The views of a scene show one set of named points, each view turned or mirrored, and shifted as a whole, with a little noise and some points left out.

Scene 1
View 1
Vofa: [ 44  -7 -13  22   5  25  11   8 -22  15  23  -3   6  26 -21  23  -1 -18
 -24  -9 -12   5   9  -4  31 -11   6 -11 -11   1  -3   6  27   7  -5]
rafu: [ 45  32  15 -14 -61  -6 -96  11  80  38  -1 -15  -7  -3  17  41  -6  38
 -47  -3   4  24  -5  46  33 -15  14  35 -43  -7 -65   4 -43   0  17]
kom: [ 29 -14  -4   1  13  45  38  17 -22  11  33 -11  -5  15 -21  32 -10 -21
 -10  12  -4  -8   9 -32  40  -2  19 -32  22  33  16  -2  30  -8  10]
nasu: [ 32  -3  -2   6  -8  25   5  13   0  20  21  -4   0   7  -4  29  -7  -8
 -29   6  -4   8   1   4  41  -3  15  -5 -16  12 -14   2  10   2  12]
kek: [ 44  18  -6   8 -34   3 -48   3  25  23  -1  -1  -2   9   1  28  10  -1
 -43  -1  -7  22   5  26  26  -8   5   7 -31 -13 -39   6  -4  -1   9]
fof: [ 32 -12  14   4 -14  16  -7  32  13  34  27  -4   8  -6  23  29 -21  24
 -33   1   7  12 -18  33  59  -5  28  28 -51  12 -32   5 -10  33  22]
Ful: [ 23   1  -3 -17 -14  38  13  13  11  11  14  -9 -16   1  -3  36  -3 -22
 -22  28   0   1  11 -18  41   7  24 -31  16  32  -4  -4  12 -26  28]
Monef: [ 36   3  11  -6 -24  17 -27  21  29  29  21 -10  -2   1   9  37 -15  18
 -33   2   4  10  -5  18  47 -10  21  15 -27  13 -31   1 -11   9  18]
zudo: [ 36  -1  -5   7 -11  19  -1  12  -1  20  15  -2   1  10  -6  28   0  -9
 -30   5  -6   9   3   8  37  -4  15  -6 -17   7 -15   3  10   4  14]
Tegi: [ 40  16   8 -17 -24  33 -32   3  34  16  28 -29 -16  24 -26  49 -14   1
 -13   4  -4  -3  11 -34  25 -18  10 -24  33  25  -4  -5   2 -34   4]
fas: [ 58   6  -5  39 -11   3 -40   4  -3  26  25  -6  18  35 -26  23  -2   7
 -36 -39 -19  12  -1  22  23 -28  -9  20 -38 -26 -23  10  11  22 -24]
Radev: [ 27  15  15 -27 -44  18 -45  21  60  28   7 -12 -18 -12  24  44 -13  21
 -33  23  11  12  -1  16  48  -1  30   5 -15  24 -40   0 -26 -13  36]
View 2
kom: [ 13  13 -51 -12  29  23  -4 -36  -1 -13 -29 -14  30 -23  10  20 -21 -29
 -10  34 -14  -2  -8  -3  19  -9  36  43 -21  17 -14  23  -8  -2  11]
Monef: [-12   2 -18  22  11  -7 -19   0   5 -35 -27 -10  21  19  37 -38 -11 -13
 -24  -3  -4 -21 -13  17  16  11   6 -20  19 -19  13 -18 -14 -19   8]
rafu: [-54  -4   6  59 -27 -31 -47  24   7 -33 -18 -19   9  27  40 -80   5  10
 -26 -18   5 -43 -16  26   9  15 -25 -68  42 -46  35 -33 -14 -39   9]
kek: [-36   6 -17  39  -8  -4 -40  25  -2 -23 -16 -12  11   5  15 -26 -14   6
  -2 -15   8 -35 -17  19  21   2  -6 -29  20 -14  11 -10  10 -12   7]
zudo: [-10   8 -29  16  15  10 -24   2  -3 -26 -26  -9  20   1  18  -6 -20 -11
  -5   4   0 -18 -13  12  22   1  17   3   3   0  -1   1   0  -2   8]
fas: [-22   4 -19  58   3   3 -28  22  -3  -1 -15  42  35  -5   8  -4 -61   3
 -17 -32  15 -47 -33  20  12  16  -3 -10   2 -12  -6   1  17  -8   7]
Vofa: [ -5  10 -39  23  17  23 -21  10  -8 -10 -22  18  29 -17  -2  25 -48  -8
   0  -4   3 -27 -22  11  22  -1  19  23 -11  12 -18  16  18   5   8]
Ful: [-10  13 -43  -6  10  10 -19 -23   2 -28 -28 -44  14 -11  14  -3  13 -21
  -1  40 -14  -5   4   0  23 -15  24  19  -1   7   2  12 -13 -10  10]
fof: [ -6  -2 -11  23  30  -3 -15  16   2 -51 -33   9  20  35  42 -38 -33 -10
 -20 -23   0 -19 -20  23  22  23  11 -25  25 -22   8 -31  -4  -8   4]
nasu: [ -6   5 -30  20  17   8 -18   1   0 -25 -25   2  24   2  19  -6 -30  -9
 -13  -1  -1 -21 -16  12  21   7  15   2   3  -2  -3  -2   4  -5   8]
Tegi: [-23  10 -35  24 -17  -3 -21 -39   8   6 -19 -26  32 -30  14 -22   6 -19
 -27  41 -12 -25  -9  -5   1 -17   5  10  -7 -10   7  24 -23 -38  18]
Radev: [-26   4 -15  15  -3 -17 -27  -6   9 -44 -26 -44  10  20  44 -63  24  -9
 -22  16 -10 -16  -3  13  16   4  -1 -35  29 -28  28 -22 -27 -28   8]
View 3
zudo: [ 19 -18  13  23  -4   0   0   0 -18   0  11 -37  -1 -22  17  -7  -5  -6
  -4  12 -11 -15  13  -4   1   6 -11  -4  -1 -29  -4  14  -5  24   2]
Tegi: [ 44   4  19 -15  -2 -10  11  11 -20  -9   3 -36 -23   1  54 -53  21  21
 -11  19 -34  -4   1  -4   2 -12   5  15  20   4   1  -4  -3  11  -1]
rafu: [ 53  -8 -12 -43  22  25  60  26 -68 -50 -39 -34 -10 -72  13   5  33 -13
   0  75  -8  -7 -32   6 -18  48   1 -17  16 -51 -19  26 -45  42   5]
fas: [ -1  -7 -24  30 -12  11  39   7 -12 -22  -4 -33 -17 -46  24   3  -6  -4
  -3  17 -12  -9   4  -4  -1  13  -4  51 -38 -47 -40  43 -29  33  10]
Radev: [ 64  -8  19 -32  18  11  19  13 -59 -20 -17 -38   1 -35  15  -6  22 -10
  -6  56 -17 -10  -9   1 -11  19 -10 -43  40 -30  10   5 -22  30  -7]
Ful: [ 37 -20  35  11   1 -12 -22   1 -18  15  18 -36  -3   2  27 -32   7   4
 -12   9 -17 -11  16  -4   5  -3  -5 -27  26  -4  16  -9  11  14  -2]
kom: [ 24 -11  30  37 -18 -14 -26 -11   2  25  31 -42  -6  16  34 -27 -11   5
 -12 -18 -28 -13  36  -9   9 -33 -17   3   9  -2   9   2  11   7  -3]
fof: [ 34  -8  -6  15  -4  20  19  -1 -44 -15  -9 -43   9 -43   0  34 -11 -30
  -2  35  -9 -15  14  -5 -13   4 -29 -17   6 -57  -8  39 -36  35  -5]
kek: [ 19 -21  -1   5   7   6  29  14 -32 -21  -9 -30  -9 -52  12  -7  15  -5
  -1  34   0 -12  -9   2  -4  42   5  -1  -6 -37 -20  18 -13  35   9]
Vofa: [ -6 -18   4  50 -17  -5   0  -4   5   7  22 -32 -11 -18  21 -12 -14   1
  -5  -8 -10 -14  22  -7   8   0  -7  30 -25 -28 -20  19   2  21   8]
Monef: [ 44  -4   4  -2  -1  12  20   4 -41 -15  -8 -40   0 -32  13   8   3 -14
  -4  35 -17 -12   6  -4  -8   4 -16 -16  13 -36  -4  23 -27  30  -4]
nasu: [ 23 -15  12  24  -7   0   1  -2 -18   2   9 -39  -4 -18  17  -5  -5  -8
  -6  11 -14 -15  17  -6  -1   0 -14  -6   2 -28  -4  15  -6  24   0]
View 4
Monef: [ 15   5  29 -14   9  20 -12  10 -11  12  23 -16   5  -7  -8  12  20 -26
  -3   4   2   5  -2 -11   3  -8   3  -2   9 -21   0 -33 -13   4   5]
fas: [ 16   1  34  -6 -17  63  28   7   0  15  19  -9  -9  -7 -15  33  35 -21
 -11   5  -7   5  50   9  28   0  12  -3 -11  25 -10 -29 -21 -37   3]
kom: [-19   7  32   1  -8 -11  -2   4  25 -23   7  15 -53  -2 -29  -7  35   1
 -32  -8  19 -12 -38   6  23  -1 -53 -22 -35 -14   5   6 -40  21  -3]
rafu: [ 35  -2  14 -38  16  38 -34 -13 -46  19  20 -56  54  -4   7  24   5 -43
  15  34  -4  21  31 -19   1 -16  40  38  42 -31   1 -72  12 -24   5]
fof: [ 24  -3  29 -18 -12  32   2  15  -5  25  49 -20   2  -7  -3  39   3 -40
  -2   0  -6  -1  -9 -14  -4  -3   6 -21  34 -13   3 -35  -3   3   0]
zudo: [ -3   0  25 -16 -18  16  -3  -1   1  -6  20  -9 -21   1 -17  17  20 -17
 -15   6   9  -5 -10  -2  19  -3 -22  -9  -1  -8   7 -21 -20  -7  -6]
Tegi: [ -4  16  28  -8  31  -3 -32  -8  -7 -20 -19  -5  -6  -2 -20 -26  50   0
 -14  15  16   7   1  -1  22 -15 -15  30 -38 -32  -3 -19 -32   6   6]
Radev: [ 15   4  13 -30  18  -1 -47 -10 -28  -1  21 -39  25  -3   1   5   6 -33
   3  22  12   8 -21 -21  -2 -15   0  22  27 -49  10 -48   1  10  -1]
Ful: [-19   3  16 -17  -6 -18 -27 -13   3 -30   7 -10 -25   0 -22  -9  22  -6
 -22  11  23  -7 -41  -3  23  -7 -46   2 -12 -35  14 -15 -22  16 -10]
nasu: [  0   1  26 -12 -12  11  -3  -1   4  -4  21 -10 -22  -3 -17  15  19 -16
 -17   4   8  -3 -14  -1  16   1 -23 -10  -3  -9   6 -20 -22   0  -3]
View 5
Vofa: [ 24 -36  -5  12   9   3 -14 -31 -10  -8   8  31  -5 -18  -8 -33 -21  -2
 -21  10   0  36   5  10  24 -11  12  24 -13  30 -30 -12  -3  12  29]
kom: [ 31 -41   9  49  29  24  15  -4  -9  22  23  15 -19 -14  -8  -6 -16   8
 -39  29  22  34 -10 -16  40   1  -5  46 -10  46 -44   6   6  27  32]
fof: [  3  -1 -23 -12  15  28 -10  -9   6   9 -12  27  30   7  16  13 -25  24
   3   7  -2 -12   0  14   8  -9  30  37  -5  10   5  25 -33 -33 -33]
zudo: [ 16 -18  -4   9  18  15  -3 -10  -3   4  11  19   6 -14   3   1 -20   7
  -9  18   8  19  -1   8  15   2   3  29  -8  19 -10   8 -13   5   6]
kek: [  3   4 -14 -24   4   5 -15 -18  -1 -14   8  22  26 -22   4  14 -20   1
  24  18  -4  12   7  27 -12  11   0  11  -5  -9  21   4 -31  -7 -13]
Monef: [  8  -5 -10   0  20  30   3  -8   8  15   6  20  18   0   5  28 -18   7
   9  20  -3  -1   1  12   9  -2   4  33 -10   3   7  34 -29  -8 -27]
Tegi: [ 18 -25  11  35  22  28  23 -10   7  22  41  14 -21 -10 -13  34  -3 -32
   4  40 -10  26   8   3  24   6 -35  25 -23   5 -14  34 -10  49  -3]
Ful: [ 22 -21  12  34  30  26  21   9 -10  20  30   5  -3 -24  -8  27 -13  11
 -12  40  29  27 -14 -11  16  22 -20  39  -3  27 -17  12  -5  27  12]
fas: [  9 -18 -19 -16  -4  -1 -27 -50   8 -13  -2  46   4  -2   1 -27 -23 -24
   3  -3 -34  17  22  33  15 -28  18  10 -24   4  -8   5 -23  -1  -2]
rafu: [-12  25 -20 -37   7  26  -7 -14  17   2   9  23  34  -4  11  58 -12 -12
  57  24 -27 -14  16  40 -20  10 -10   8 -11 -38  48  43 -51 -14 -60]
Radev: [  2   8  -7   0  25  41  18   9   8  21  20   5  23  -8   6  60 -13   9
  27  38   5  -6  -3   9  -5  24 -13  31  -1  -6  24  43 -36   1 -36]

Which points are out of place in each view (at most two, in the order of its rows)? Write - if all are in place.
view 1 | Vofa, fof
view 2 | nasu
view 3 | -
view 4 | Monef
view 5 | kek

Scene 2
View 1
bida: [ 19   1  32   3  26 -17   4  -2  13 -19   7 -17  -1  21 -38  -9  34 -20
  -8  19   8  -6  -9 -16  -2  16 -27 -10  -2 -21   8  -4  -7 -37  11]
Nimo: [ 13   5  25   9  19 -12   6  -5   2  12   1   0  16  20 -32 -23  25 -29
 -19  36  -4 -10 -16 -19 -17  28 -20  -6  -6 -20   1   0 -12 -29  15]
ture: [  4  17  23  16  -7  -6   6  18  10  -3  -7  -1  24 -10   8  15  10 -24
   9  16  -6  -7 -14 -19   4  20 -17   5   0  -4 -15 -20 -18  -6   9]
moki: [ 15   5  33  -3  21 -19   5   0   9 -31   8 -16   3  27 -35  -7  31 -23
 -10  17   5  -8 -15 -18   0  21 -19 -14  -3 -18   3   1 -12 -38  18]
naz: [  9  12  23  14  21 -14   6  -6  -2  18  -2   8  19  21 -29 -25  20 -32
 -25  43  -7 -11 -20 -26 -20  33 -16  -7  -8 -22  -9   0 -19 -27  14]
vekoz: [ 11  -6  21   2 -14   4  13  12  16   7  15 -19  31 -11  -7  -4  18 -19
  16  15   8  -7  -5  -2  -2  25 -21   9   4   2  15  -5  -2   9  25]
giz: [ 10   9  27   8   0  -9   7  12  12 -15   4 -11  17   0  -9   6  18 -22
   6  13   3  -8 -12 -15   4  21 -19  -2   2  -6  -3 -10 -11 -13  17]
Punep: [ 13  -8  26  -5  -5  -2  13   4  11  -4  20 -22  24   5 -22 -13  25 -21
   4  16  10  -9  -9  -4  -6  27 -19  -1   2  -4  19   7  -4  -2  30]
zodop: [ 18   8  19  33  27  -9  -2   3  12  37 -18  11  10  -6 -20  -7  20 -20
 -11  39  -6  -2   0 -22 -15  14 -37  10  -8 -20  -6 -22  -2 -26 -13]
Zol: [ 18  -1  31   9  16 -10   2  12  23 -27   3 -22  -2   0 -19  14  30 -11
  13   4   9   0   0  -7  11   6 -35   0   2 -12  11 -17   3 -27   2]
tuz: [ 15  -4  29  -3   1  -6  11   8  14 -18  16 -25  14   5 -22  -3  27 -18
   8  10  11  -5  -9  -7   3  20 -21  -4   3  -5  17  -2  -2 -10  23]
Kitim: [ 12  11  34   7   7 -17   1  25  26 -62  -3 -23  -7  -3  -1  39  25  -9
  23 -14   9  -2  -7 -12  29  -1 -29  -4   7  -7  -5 -27  -8 -30   0]
beg: [ 14  10  27  22  14 -10  -1  19  23 -18 -12  -6   3 -11  -7  25  22 -13
  14   7   1   1  -2 -13  12   2 -36   6   4 -10  -6 -29  -2 -25  -9]
View 2
naz: [-31  28 -10 -32 -15 -27  23 -21   5   2   6   1   9   0  -9 -27 -17  -2
 -17  -7 -16   7   1   9   4  15 -12 -12 -18 -17 -28   3  20   4 -14]
giz: [ -2 -11 -27  -6   2 -19  15 -19  17 -17   4  -3   6  -2   1  -6  -4 -17
 -12  -1  -2  23 -11  -7   1   7   3  21 -16  -6  -6  -5  19   2   0]
Punep: [  3 -16 -29 -10   4 -27  27 -19  23 -15   1   5 -13 -12  -4  -5   7 -18
 -23 -12 -17  12 -19   3   9  -2  -6  12 -24 -21 -21 -22  33  -3  -4]
moki: [-20  -6 -12 -22  -9 -19  19 -12  37  -9  27  -2  -3  12   0 -12   1 -26
 -14   2 -13   7   5 -12   8   7 -21  12 -22 -20 -15  -2   9 -18  -8]
ture: [  0  -3 -29  -2   5 -18  12 -27   1 -21 -13  -5  23  -5   0 -10 -17  -6
  -7   1   7  31 -15  -2  -5  13  17  19 -11   4  -1   5  20  14   3]
vekoz: [ 17 -20 -38   1  10 -26  26 -21  11 -25 -12   1  -4 -19  -4  -1   4  -9
 -21 -12 -10  19 -27   5   5  -4   8  17 -21 -10 -16 -20  35  13   6]
Nimo: [-23  16  -9 -27 -15 -29  25 -17  13  -3   7   1   3   0 -10 -22  -8  -7
 -18  -6 -18   3   0   6   5   9 -18 -11 -20 -19 -29  -3  18   3 -12]
bida: [-11  -4 -12 -19 -11 -23  19 -11  38 -16  22  -5  -6  11  -4 -13   3 -17
 -10   5 -17   0   7 -14   6   2 -22   5 -21 -19 -19  -3   5  -8  -6]
beg: [ 15 -15 -25   3   0 -19  12 -14  23 -40   2 -18  19  11  -1  -6  -7  -3
  10  20   2  15  -1 -19  -6   8   1  17 -13   9   3   7  -2  19  10]
Kitim: [ 12 -31 -27   8   4 -10   3 -15  34 -36  12 -15  15  14   8   2  -4 -19
   9  21  11  26  -1 -35  -4   8   5  38 -11  10  16   4  -4   1  13]
View 3
zodop: [ 28  13   0 -22   7 -12   2 -23   4 -18 -15  29   1 -14  -6   5 -17 -12
 -25 -11 -12  -7  11   0  28  25  -8  21  -4  24  31 -24 -44  30   0]
naz: [ 11  23  18 -31  19  12  12  -3  -4   0  -5  20  11   0  -6  -6   6 -19
 -29 -10 -12  -2  16   3  12  24   7  35   3   0  32  -4 -49  50  18]
giz: [ 12   7  19  -2  23   4   4  -9  10  11  -5   0   1 -12  -5  -2 -14  -4
   5 -21 -13  -9 -14  23  18  12  -1  19   1 -24  15 -18 -18  41  15]
ture: [ 25   8  28  -7  28  -9  16 -15  26  10  -2   3   8 -24  -4   5 -20  -3
   7 -23 -17   1 -17  22  24  24  -4   6   0 -13  15 -28 -28  34  20]
beg: [ 22  -9   3  13  18 -17 -12 -11  10   2 -12   7 -12 -20  -1   2 -32  -2
   5 -17  -6 -12 -13  19  33  19 -20   6  -8  -9   9 -30 -17  26   8]
Nimo: [  8  21  11 -27  15  13   4  -6  -8   1  -9  18   6   0  -7  -6   3 -17
 -23 -12 -12 -10  13   5  10  18   7  38   2  -4  29  -4 -38  50  11]
bida: [ -2   8  -2  -4  17  13 -17   0 -20   4 -13  13  -9   2  -3 -14  -7 -15
 -14 -10  -4 -21   2  11  16   9  -3  32  -5 -20  19  -2 -17  48   6]
Kitim: [  8 -24   7  33  30 -13 -23   7   5  18  -8  -6 -20 -17   2  -5 -33  -1
  22 -17  -2 -12 -27  32  36  14 -22   1 -10 -40  -5 -19   0  31  17]
Punep: [  6  22  17 -17  18  21   9 -26   3   5  -7   0   5  -5 -10  -9  -6  -3
   0 -24 -16 -25 -11  22  -2  -3  10  32   3 -32  27 -14  -2  53   3]
moki: [ -5   5   6  -3  23  15 -13  10 -19  11  -8   8  -8   4  -3 -15  -1 -18
 -11 -12  -3 -14   2  14  13  12   0  32  -4 -29  14   3 -22  53  13]
Zol: [  9  -5  -4  11  15  -4 -18 -12  -2   4 -15   4 -16 -12  -5  -4 -23  -2
   4 -17  -4 -25 -13  21  23   8 -11  17  -6 -22  10 -18  -1  35   2]
tuz: [  6  13  17  -6  22  13   6 -18   7  10  -5  -4   2  -8  -7  -5 -10  -4
   5 -24 -14 -20 -16  25   8   4   5  23   1 -34  16 -17  -4  46   8]
View 4
tuz: [-19  -9  16 -15 -13 -17  32 -12 -16 -22  -4  14  -6  11 -12   6  -8 -13
  32  18  -3   7  13  16  26  -2   8 -17   8  34  -4  14   2 -28  22]
ture: [-14  17   5  -2 -23  -8  56  -1  -5 -22  -1   6 -19   3  -7 -11   8  -9
  32   2  -6  -3  -7   6  23   8   3 -18  -4  16 -11   6   5 -19  13]
Zol: [-17  -2  16 -26  -3  -8  38   8 -13  -9  -3  28   0  -3   3   6 -22 -15
  45  -2  -9   4   4  13  20   3  10 -15  17  21 -12  17   1 -20  25]
Punep: [-14 -17  12 -10 -13 -27  29 -26 -12 -18  -3  16   2  16 -13  14  -6 -16
  30  27  -4  10  21  14  26  -3  12 -16  11  36  -1  16   4 -36  25]
giz: [-17   6  12 -13 -17 -14  36  -2 -12 -20   0  13  -8   5  -8   0  -3 -13
  35   3  -6   3   6  15  22  -1   5 -15   6  28  -7  10   8 -22  19]
Nimo: [ -4   7   0 -14 -24 -46  33 -11  -1 -13  11  26  11  11   0  20 -10 -23
  38  -8 -13   1  18  11   7 -12   4  -3  26  34 -10   7  35 -28  19]
bida: [-13  -1  13 -27 -10 -31  20   0 -11 -14   8  31  10   6   1  21 -22 -22
  45  -9 -11   4  21  21   9 -11   6  -5  27  37 -10  11  25 -22  23]
vekoz: [-11 -16  10  -5 -12 -16  46 -23  -9 -15 -10   9  -8  11 -11   3   0 -12
  26  34  -6   8  11   5  35   5  14 -23   2  22  -4  16  -9 -36  25]
beg: [-17  11  15 -25  -5   5  52  21 -12  -7  -4  25 -10  -8   6  -4 -17 -13
  46 -13 -14   0  -9   8  21   8   7 -17  13   8 -18  14   0 -11  22]
zodop: [ 10  17 -13  -4 -17 -34  69  -1  15   4   4  26   9   1  16  16  -9 -24
  40 -14 -27  -5  -3 -10   9   2  13  -3  25   0 -20   7  27 -29  23]
Kitim: [-39   9  33 -40  -1  22  28  32 -29 -22  -4  26 -16 -12  -4 -12 -23 -11
  51 -16  -1   4  -6  29  22   6   0 -21   8  25 -16  17  -9  -1  18]
naz: [  1  15 -13   1 -33 -54  39 -19   8 -16  17  17   8  16   0  18   1 -24
  34  -8 -12  -3  17   8   3 -12   3   2  23  34 -11   0  45 -31  13]
View 5
zodop: [ 27  25  21   7  17 -18   1  12 -10   0  -9  20 -14   2 -29   9 -22 -10
   0 -21  34 -36  18  47   4 -10  12   1  -4  19 -17  20 -50   3 -12]
bida: [ 43  11   5   9  37 -47   7  -7  -4  15 -19   6  20  18 -14   9   0 -23
 -10 -21  30 -18  13   4   9   7   4   6 -25  20  -6   7 -23  25   4]
moki: [ 41   9  -5  11  40 -50   8  -9   0  16 -14   2  28  18 -10  13  -3 -20
 -15 -16  25 -12   9   2   9   8  -3   4 -24  19   2   1 -20  28   9]
vekoz: [ 38  -3   0  11  -6  -1  -2 -13   3  -9   1   0  21  19 -34   3   2 -31
   9 -12  15 -34 -13  22  -5   1   1  -2 -37 -17   4 -19 -29  -3  -5]
giz: [ 33   8  -8  12  16 -19  -4  -7  -4   2  -7  -5  17  22 -22  11  -1 -21
  -6   0  17 -28   4  17   4   6   5   0 -15  -1  10 -11 -25   7   2]
tuz: [ 39   0  -7  11  13 -19   0 -12   0   1  -5  -4  25  22 -24  10   5 -27
   0  -9  17 -27  -5  11   2   5   1   0 -32  -7   4 -16 -21   8   3]
ture: [ 24  13 -12  12   9  -6 -10   2  -7  -5  -2  -7   9  19 -28  15  -9 -12
  -4  12  13 -36   7  38   0   3   8  -6   3  -9  14 -16 -31  -3  -1]
Zol: [ 41   4  14  10  18 -27  -9 -10 -18  12 -21 -11  12  24 -26   4  17 -33
  -7  -7  29 -38  21   3  14  18  17   7 -18   7   3  -3 -21   7   0]
beg: [ 30  11  10  14  14 -16 -15  -1 -24   8 -19 -14  -1  23 -31   7   6 -25
 -10   7  26 -46  30  19  16  15  23   3   3   5   6  -3 -28   0  -2]
View 6
tuz: [  9  -1 -18  21 -14 -17  15 -22  -8  -7  22  31  13  33 -12   0   6 -13
  18  14 -33 -10  23   2   2  17   6  20   0  -3  -2  15  -3   4  42]
giz: [  8  -2 -22  13 -23 -18  11 -14   3  -5  19  39  17  35  -1   0   5 -14
  22  10 -31  -6  22   0   6  17   6  13  11  -2   4  17   0  -4  49]
Kitim: [-11  11 -18   8 -52 -33  28  -2  -7  -9  13  44  29  45  21  10 -21 -28
  11 -12 -30  10   5  12  31  -2  -9  28  18 -15 -13   7 -14 -19  29]
vekoz: [ 12   8 -18  34  -9 -24  17 -26  -6 -14  18  48   4  33 -23   1  18 -16
  10  20 -38 -25  21   3 -11  14  14  11  -3  -3   5  22  -2  14  46]
ture: [  7   2 -27  10 -26 -20  11 -10  15  -5  15  54  15  35   2  -1  14 -15
  20  11 -32 -12  20  -1   1  17  10   0  17  -3  16  21   5  -7  58]
naz: [ 15 -23 -24   4  -8   7 -15 -11  21  17  16  18   7  29   3 -14  23  -1
  40  19 -30 -11  34 -23  -8  53  22  18  12   7  13  20  14 -13  69]
Zol: [ -1   8 -15  19 -34 -26  15  -7  -5   1   9  29  11  37  12   5   0 -28
   3  -4 -32  -7   8  -3   7  18   7  39   9 -14 -13  11 -10 -18  37]
Nimo: [ 13 -19 -23   9  -6   3 -11  -9  12  14  15  13   2  28   1  -9  20  -4
  33  15 -31 -11  31 -20 -10  51  20  26   7   4   3  18   8 -15  61]
moki: [  4 -15 -18   6 -18   0  -2 -13  -4   9  20   3  16  34   7  -2  -4  -8
  34   4 -30   6  28 -11  12  34   5  41   3   1 -12   9  -1 -14  45]
zodop: [  9  -4 -26  13 -22 -18  -8   2  31  20  -3  42  -4  28  19 -11  32 -21
  11   9 -31 -26  17 -24 -20  48  31  18  25  -8  13  25   9 -29  71]
bida: [  4 -13 -17  11 -18  -5   0  -9  -3  12  13   4   8  33   9  -1   1 -15
  25   2 -31  -1  22 -16   6  38  11  47   4  -5 -15  11  -3 -18  42]
beg: [ -3  10 -22  13 -44 -34  16   2   8   2   4  51  14  38  22   1   3 -27
   5  -5 -31 -10   7  -2   8  15   7  22  24 -15  -1  18  -6 -25  46]
Punep: [ 13  -2 -15  29  -3 -10   9 -27 -10  -8  24  25   4  32 -22  -1  13 -11
  19  17 -35 -18  26  -3  -7  23  11  25  -8   0  -2  15  -1  10  43]

Which points are out of place in each view (at most two, in the order of its rows)? Write - if all are in place.
view 1 | tuz
view 2 | Kitim
view 3 | -
view 4 | Zol, Nimo
view 5 | -
view 6 | ture
